Each row is a point on a landscape with many valleys, with its height.
From any point a ball rolls to the lowest of the 2 points nearest to it. It stops when none of these is lower. Distance is the straight distance between rows; heights are no part of it.
q_877: [-13 -17 -12  31  -1 -17 -11  13  15 -21   8   2 -16  -7  15   6   1  26
   0  -6]  (h 35.1)
q_487: [ 25  16   9   5   4   1  -6   0  -5  -2 -35   3  15 -30   3   1  24  -4
  -7   9]  (h 54.7)
q_431: [ 13 -11   6  14  -7  20   1   4   1  -6 -17  -7  -1  27  -2   9 -23   8
 -18  -8]  (h 48.8)
q_617: [-12   9  18   0   9 -27   6  -6 -19   6  -6  -2  19 -18  31  -1 -21 -27
 -28  43]  (h 41.7)
q_117: [ 16 -12  -5 -15   2  11  -8   9 -11  14 -29  19  11 -16  -9  -1  17  17
   4  -8]  (h 58.6)
q_829: [ 21 -38 -15   2   8   0  -6   4  -7 -33   8  18 -26  26  10   5 -18  15
   5   5]  (h 63.4)
q_316: [-10 -30 -37  38 -16  12   6  10 -17  10   9  -5   3  29  20  13   8   8
  23  12]  (h 50.0)
q_17: [-37  23 -11   3  -1   8 -22  10  -9   1  19  -4  12  -6  13   8  19 -12
 -23 -14]  (h 34.6)
q_142: [  3  27   4  28 -14  -4 -13  18   8   5   8 -19  13  -6 -13   6  20   9
 -18 -14]  (h 39.1)
q_187: [ -4   6  28 -17   6   3 -16   9  15   8  -3   3  14  12   1  13 -13 -27
  20  -2]  (h 54.6)
q_738: [ 14  -2  10 -15 -18   1 -11  25 -10  -8  13  10  -9 -22  -3   0  -9  -8
 -16 -28]  (h 37.2)
q_742: [ 15  -7   9   1   8  31 -10 -10   5 -11 -11 -16 -45  -8 -43 -21 -29   4
  -2 -20]  (h 44.9)
q_697: [ 42  21  13 -27  -8 -18  15  -5   0 -14 -14   0  -2 -45  -9  -3  -7 -29
   1   8]  (h 54.8)
q_970: [ 32  14  34 -10 -23 -29  20 -22  31  13  -5 -13 -26 -11  10 -14  -8   5
 -18 -21]  (h 58.7)
q_13: [ 16 -33  16  20  -3  -2   1   9  -8 -27  13 -19 -24   3 -24 -29   3  23
 -21 -26]  (h 48.0)
q_670: [ -2 -24 -40  16   7   9  -1   8  12  -5 -15  25 -41  40   1  -4  27  17
   2  -5]  (h 52.1)
q_213: [-24 -21 -38  28  -1   4  -6  -1 -39  -9  19   7  17   2  27  22  -7   5
   7  21]  (h 53.5)
q_252: [ 21  -8 -17  -5 -28  -5  -8  17  30  -1   9   2 -12  22 -31  -3  21  -2
   0   5]  (h 58.9)
q_423: [-37  -1 -45  17  -1  33  14 -15 -26 -14  -2  -5  14  23   6  18  -4  35
  27   8]  (h 67.0)
q_967: [ 23 -17  -5 -13  -9  -7   5  14  22  -4  21  -8 -23   6 -50 -22  -5 -15
   9   2]  (h 61.5)
q_800: [-18   3 -30  22   1  30  13   2  -9  -2 -28  15  27  19   6  18  40 -10
  -2 -14]  (h 60.6)
q_837: [ -4 -21  10   1 -23   2   0  10  -2   1  -4  11   4  28  19  16   6   3
  35   3]  (h 49.8)
q_102: [ 12  25  26   5   0  -6 -15 -14  15   4  22 -21  -3   7  -9  -3   1  16
  -4 -20]  (h 37.8)
q_874: [-21  23  13 -30  -3 -41 -15  -8   3  12  29  -4  13 -28  29  -1   4 -11
  -3  31]  (h 22.8)
q_284: [ 13 -16  33  -1   0 -10  -4   9  -2  -8  -2  10  -7  17   9   6   3  -5
  18 -27]  (h 52.4)
q_162: [-21  18  27   0 -22   5  -9  -9 -15  -5   7   5  21 -18  -8  18 -13 -14
  21  28]  (h 27.8)
q_263: [  2   3  14   5 -11  -2  14  13   3 -25 -18 -10   9   0 -15   7 -30   7
 -24  16]  (h 45.0)
q_125: [-23 -17   3  14   0  -9  -5 -10  24  -9  16   0 -11 -19  -9  -4 -23  19
  10   3]  (h 29.7)
q_668: [ 34 -16  16 -22  20 -10   3 -16 -14 -31  16  14 -43   6 -30 -28   5  15
  11 -17]  (h 57.9)
q_899: [ 19  15   7 -17  27 -26   3 -24  11  -3  15  20   7  -4  11  20  -9  -3
 -29   5]  (h 43.3)
q_62: [ 35  43  37 -19  -2  -6  19 -31  11  20   7  -6  -8 -17 -10   0 -20 -31
   3 -17]  (h 59.3)
q_689: [-17 -40 -12   3  -7  10   8   9  15 -23  -6   8  10  27 -14 -14   6  12
   4   7]  (h 66.9)
q_798: [-61  24 -13   5  22  -2 -10 -17  -8 -11 -13  18  29 -11  23  15  25  -3
  12  22]  (h 64.9)
q_653: [ 58   5  10 -11  21  19  -5  -3 -20   2  -2  -6 -31  15 -19  -5 -26 -19
   0 -22]  (h 37.1)
q_562: [-24  -2 -41  21  -6   8  18  24   8   7  -7   1  29  29 -29  11  24  -6
  22   6]  (h 58.8)
q_727: [ 23  20  22  -6  -4 -19  12   7 -13  25 -11  12  10 -18 -13   6 -16   2
 -15  10]  (h 37.5)
q_582: [-46   1 -54  27   2  40  30  -7 -18  -3 -11 -11  13  18  29  27   2  -3
   9   5]  (h 64.7)
q_432: [-30  34   2  18  -5 -22  -9  13 -31  18  27  -3  32  -2  -2  21   2   3
 -23  17]  (h 19.0)
q_549: [-13  -8 -42  14 -18   0  15  16  22  -3  -2   9 -16  33 -26   0  35  10
  11  -2]  (h 55.6)
q_965: [-17   4  31   4   1 -17  -8 -25   7  11  15 -13  -2 -40   6 -12 -24  -2
   2   8]  (h 23.8)
q_234: [-21  12  -8   7 -15  -9   3  23 -16  -2  -9  19  31  15  23  28  16 -13
  -6  19]  (h 32.7)
q_840: [-58  24 -14   7   1  19 -11  -5   5   3  -1  20  26  14  21  29   3 -31
  21  26]  (h 63.6)
q_518: [-34  23   6  -7  12 -18  -9  26 -10   5 -13   3  27 -20  18  10  -1  12
  -6  37]  (h 19.8)
q_992: [ 11  20  10 -12  -1  11 -17  18 -26   1   2 -18  18 -17   4   3  -9  -6
  -6 -12]  (h 31.1)
q_563: [  9 -23 -14   2 -18  22 -21   8 -14   9  16  10 -12  18 -31 -11   9   1
  30  -6]  (h 37.6)
q_333: [ 20 -34   6 -12  13 -14  -7  -7 -17 -13  24  25 -29  -2  -6  -7 -15  21
  12 -10]  (h 60.7)
q_94: [ 23 -11  11  15   7   6 -13 -33   9 -10  -8   9 -35 -15 -19 -10  -9  -3
   5  -8]  (h 47.7)
q_375: [ 44   5  16 -17   7 -22   5 -14  28 -11 -12 -14 -38  -1   5 -21   9  10
   3 -16]  (h 56.6)
q_514: [  7 -17  27  -6   4 -20  29 -21  10  15   5  -7 -17 -52   3 -33 -22 -17
   3  -4]  (h 30.0)
q_370: [ -8  -3 -15 -26  21  -2   4  -1  15   1 -12  13   0  14  12   5 -16  32
   1   9]  (h 34.0)
q_985: [ 37  33  -2  -6   3 -25  16   7   4  -3  -1 -13 -22 -52 -29  -8 -29 -13
   3  -6]  (h 57.6)
q_44: [  3 -14 -14   0  -3 -20   0  -3  11   6  20   7   6   8  30   9   5 -21
 -24  14]  (h 6.4)
q_29: [ -7   6  20  27  -6  13   2  -4 -12   8 -23 -13  15  13  26  19  -4  14
 -17  -4]  (h 51.7)
q_734: [-17  11   3 -16  21   0   2   9  -8  -3 -11   9  31  17  23  15   8  15
  10  18]  (h 27.0)
q_705: [-15  -1  22  20  21  -4 -13  -7  27  -1  -4  -1  -8   4 -20  -3  -1  27
   9 -21]  (h 34.4)
q_93: [-26   3  34   3 -12  -5 -16 -30  -3 -10   9   4  17 -24  21   6  -1  10
   9  13]  (h 23.5)
q_928: [ -6  23  22  -3  17 -28   9  -5  11  19 -10 -29   5 -35  21 -22 -15 -44
 -33  38]  (h 44.8)
q_400: [ -6 -28 -43 -18  -8  21   1  -4   7 -14   0  13  19  -3  10  -4  19   6
 -31  10]  (h 51.6)
q_364: [ -4 -10  13 -43   3  15   2   5  25   3   1  -6  28  -7   4  -9  -8 -28
   2   6]  (h 56.9)
q_986: [-33 -10 -26  19  -6  43  14  13 -27 -17  -4   0   5  32 -17   5  14  30
  26 -24]  (h 69.4)
q_916: [ 50  18  17  -9   1 -14  27  -5   8 -16 -10 -30 -44 -11 -31 -34   0   6
  -5 -27]  (h 54.2)
q_784: [ 17  -8 -25   2 -10  15 -15  -5  -9  20   9  12  22  19 -12   6  23  -5
  15   8]  (h 31.0)
q_906: [ -4  10  12  -5  34 -27   6  11  28  19  -9 -19  13 -18  15  -8 -17 -11
  -9  21]  (h 47.6)
q_779: [ 42  15  -6 -12 -11  -3 -10   0  -5  17  -1  -1 -26 -44 -33 -18  -1  -2
   1 -17]  (h 60.4)
q_261: [ 14 -35  10   5 -17  10 -12  12  -5   7  25 -10 -29  24 -25 -13 -29   9
  26  -7]  (h 42.3)
q_70: [-14 -24 -11  28 -17  14 -16  -3  13  -4  20  -9 -12  22  -8 -14  34   7
   4 -35]  (h 42.7)
q_390: [-33  -3 -27  27 -36  16  12  13 -17   9   1   3  13  23  35  28  24  -1
  23 -11]  (h 53.0)
q_376: [ 33   9  16 -19  23 -41  16  -5  21   6   7 -27   3 -19  12 -12 -12 -20
   2   5]  (h 50.3)
q_454: [ -4 -27  12 -28  -3   0   8 -17  11  11  14  13   1 -34 -12 -31 -13  -9
 -13  -5]  (h 37.3)
q_229: [ 10  35   8 -21  18 -37   2  -1  -2  14  15  17   4 -26   7   0   0 -29
 -31  11]  (h 42.8)
q_274: [ 17 -25   3  -5   2  13 -12  -8  24  16 -15   5 -33   8 -22 -28   0  -5
  20 -10]  (h 44.2)
q_223: [ -3 -27 -10  21 -15   4  -3  18  -2  10  -1 -11 -19  36   0   1 -10  30
  26   0]  (h 46.3)
q_157: [ 14   4 -16   1  -6  -1  -1  17  12  18 -18  -8   3  20  30  15   8  -3
 -16  17]  (h 17.1)
q_341: [ 47  -4  19 -16  17  23   4  -9   1  -6 -15 -15 -59   8 -40 -40 -25 -21
   5 -24]  (h 41.2)
q_898: [ 37  12  23  -6  22 -30   6  20   5 -11  11 -19  -4 -20  -4 -13  -6   2
   8 -19]  (h 52.8)
q_761: [  7 -10  12  10  -2 -26  19  14  21 -12  -9  -9  -8  -7   2   0  -3  23
 -20   4]  (h 40.5)
q_592: [  4 -43  -9  11   0   5  -5  17  13   3 -20  20 -55  27 -19 -30  11  14
   3  -6]  (h 48.4)
q_803: [ 25 -13  40   7 -14  -9  12  -1  13 -27  -4 -18 -43  -8 -19 -24 -15   7
  -6 -35]  (h 51.5)
q_719: [-31   8 -35   8  -1   2 -10  -3  -1 -14 -15  17  10   1  44  24  35  10
  23  12]  (h 66.8)
q_318: [-16 -15 -11 -23  -5  41  -5   3   9   2 -14  -9  16  13   7  -1 -11  -7
   4  13]  (h 59.8)
q_39: [ -1 -25 -13 -13  -2   4   1 -20  -9  -4   3  10  15 -37   1 -12   1   5
 -20  16]  (h 44.7)
q_205: [-31  21   6  19  15 -23  -7  16 -30  26   0   1  31  -8  -3   7   2 -12
  -2  47]  (h 12.0)
q_225: [  7   2   3  -4  22  -7  -8 -35   9   2  -2  27  -9   8  18  17 -13  23
  -2  -3]  (h 39.5)
q_527: [  4 -25  -4  -3   6  -1  -7  29  -4 -12  26  -9   1   0 -14 -13  -7   9
  -6 -19]  (h 43.1)
q_264: [-26   7 -58  16  12  33  34  -2  -4  -3 -15   1  10  37  22  26  35 -13
  27 -15]  (h 62.8)
q_827: [ 45   4   2  -2  12   4   3 -26  -4 -18 -22   3  -5 -25 -18  -5   8  -9
  -6  -5]  (h 51.2)
q_529: [-30  40  15 -27  14 -31 -23   6 -19  18  15 -24   8  -8  40  -9   8 -28
 -30  34]  (h 27.4)
q_414: [ -6 -14 -35  15  -7  27 -28 -10   6 -19  21 -16 -23  10 -11 -13   9  21
   6 -14]  (h 46.2)
q_277: [ 31   3  31 -18  23 -15  13 -11 -13 -21  20   0 -19 -19 -12 -30 -13  -3
  19 -35]  (h 55.3)
q_108: [-54  15 -26  18   2   8   2  33   9  10  -7  -6  27   3  -5  12  12   9
  26  11]  (h 61.1)
q_4: [-35  -2 -16   1  -5  39 -10  -2  12   5  -9  12  17  23 -10  18   5 -25
  16   0]  (h 62.1)
q_41: [  4 -13  -2 -13  -2  12   3 -14  32  20 -15   2 -16  23   5 -11   2  25
   3   4]  (h 39.8)
q_847: [-33   6  -5  16 -17  30  22 -11 -23  15 -20   8  41  23  10  21  23   3
 -14   6]  (h 58.0)
q_625: [  8   9  -8  -9 -20   9   1  -1   5  22  -1  -4  23  39   6  17  26  -7
  -7   0]  (h 24.4)
q_768: [-22   2   0   7 -15  -8   4 -15 -23   4 -12  10  17  -6  37  23  -1  -3
 -19  35]  (h 37.7)
q_161: [-19  33   4  -7  10 -17 -32  11 -10  14  16  -2  12  -3  42  16  15 -14
 -33   7]  (h 30.9)
q_711: [-21 -21  11  17 -15  20  20  -6 -19  15 -10   9  21  15   5   5   9  23
 -10 -16]  (h 54.9)
q_155: [ 13  10  40 -22  20   3   8 -21   4  -5  15   5  -2 -16 -19  -6 -27 -17
   6 -22]  (h 57.4)
q_399: [-17  15  -9 -32  -4 -14  -8 -16   6  -5  22  10  15  -6  23  12   1 -26
 -27  33]  (h 16.3)
q_612: [ -3 -22 -23   0   0   6  16  27  -5 -19 -24  15  15   8   0   0  21  27
   5  -8]  (h 63.3)
q_490: [-36  11 -12  17  -9  23 -16  -1  -1   5  15  -2  15   2  -7   4  32  14
   9 -33]  (h 38.8)
q_152: [  6  15  25   2  -6 -22   1 -16  -5  17   2  25  18 -17 -21  17   0 -28
   6  19]  (h 32.4)
q_918: [ 48   9  -1  -1   8   7   1   7 -18  -1   5 -23 -13 -10 -21  -8 -39   9
 -10 -10]  (h 31.6)
q_151: [ 33  38  15 -20   8  10   3  -2 -27   5   1 -26   0 -23  10   2 -44  -6
 -11  -8]  (h 24.8)

Where does a ball stop that starts at each point below?
q_423 | q_125
q_70 | q_44
q_970 | q_151

Call two points neighbours if one is among the 2 nearest of the other. Go from one point of each pair to the other, from neighbour to neighbour, staying as low as possible. Name the highest point that can't be avoided.
q_205, q_125 | q_142
q_44, q_205 | q_17
q_151, q_370 | q_94
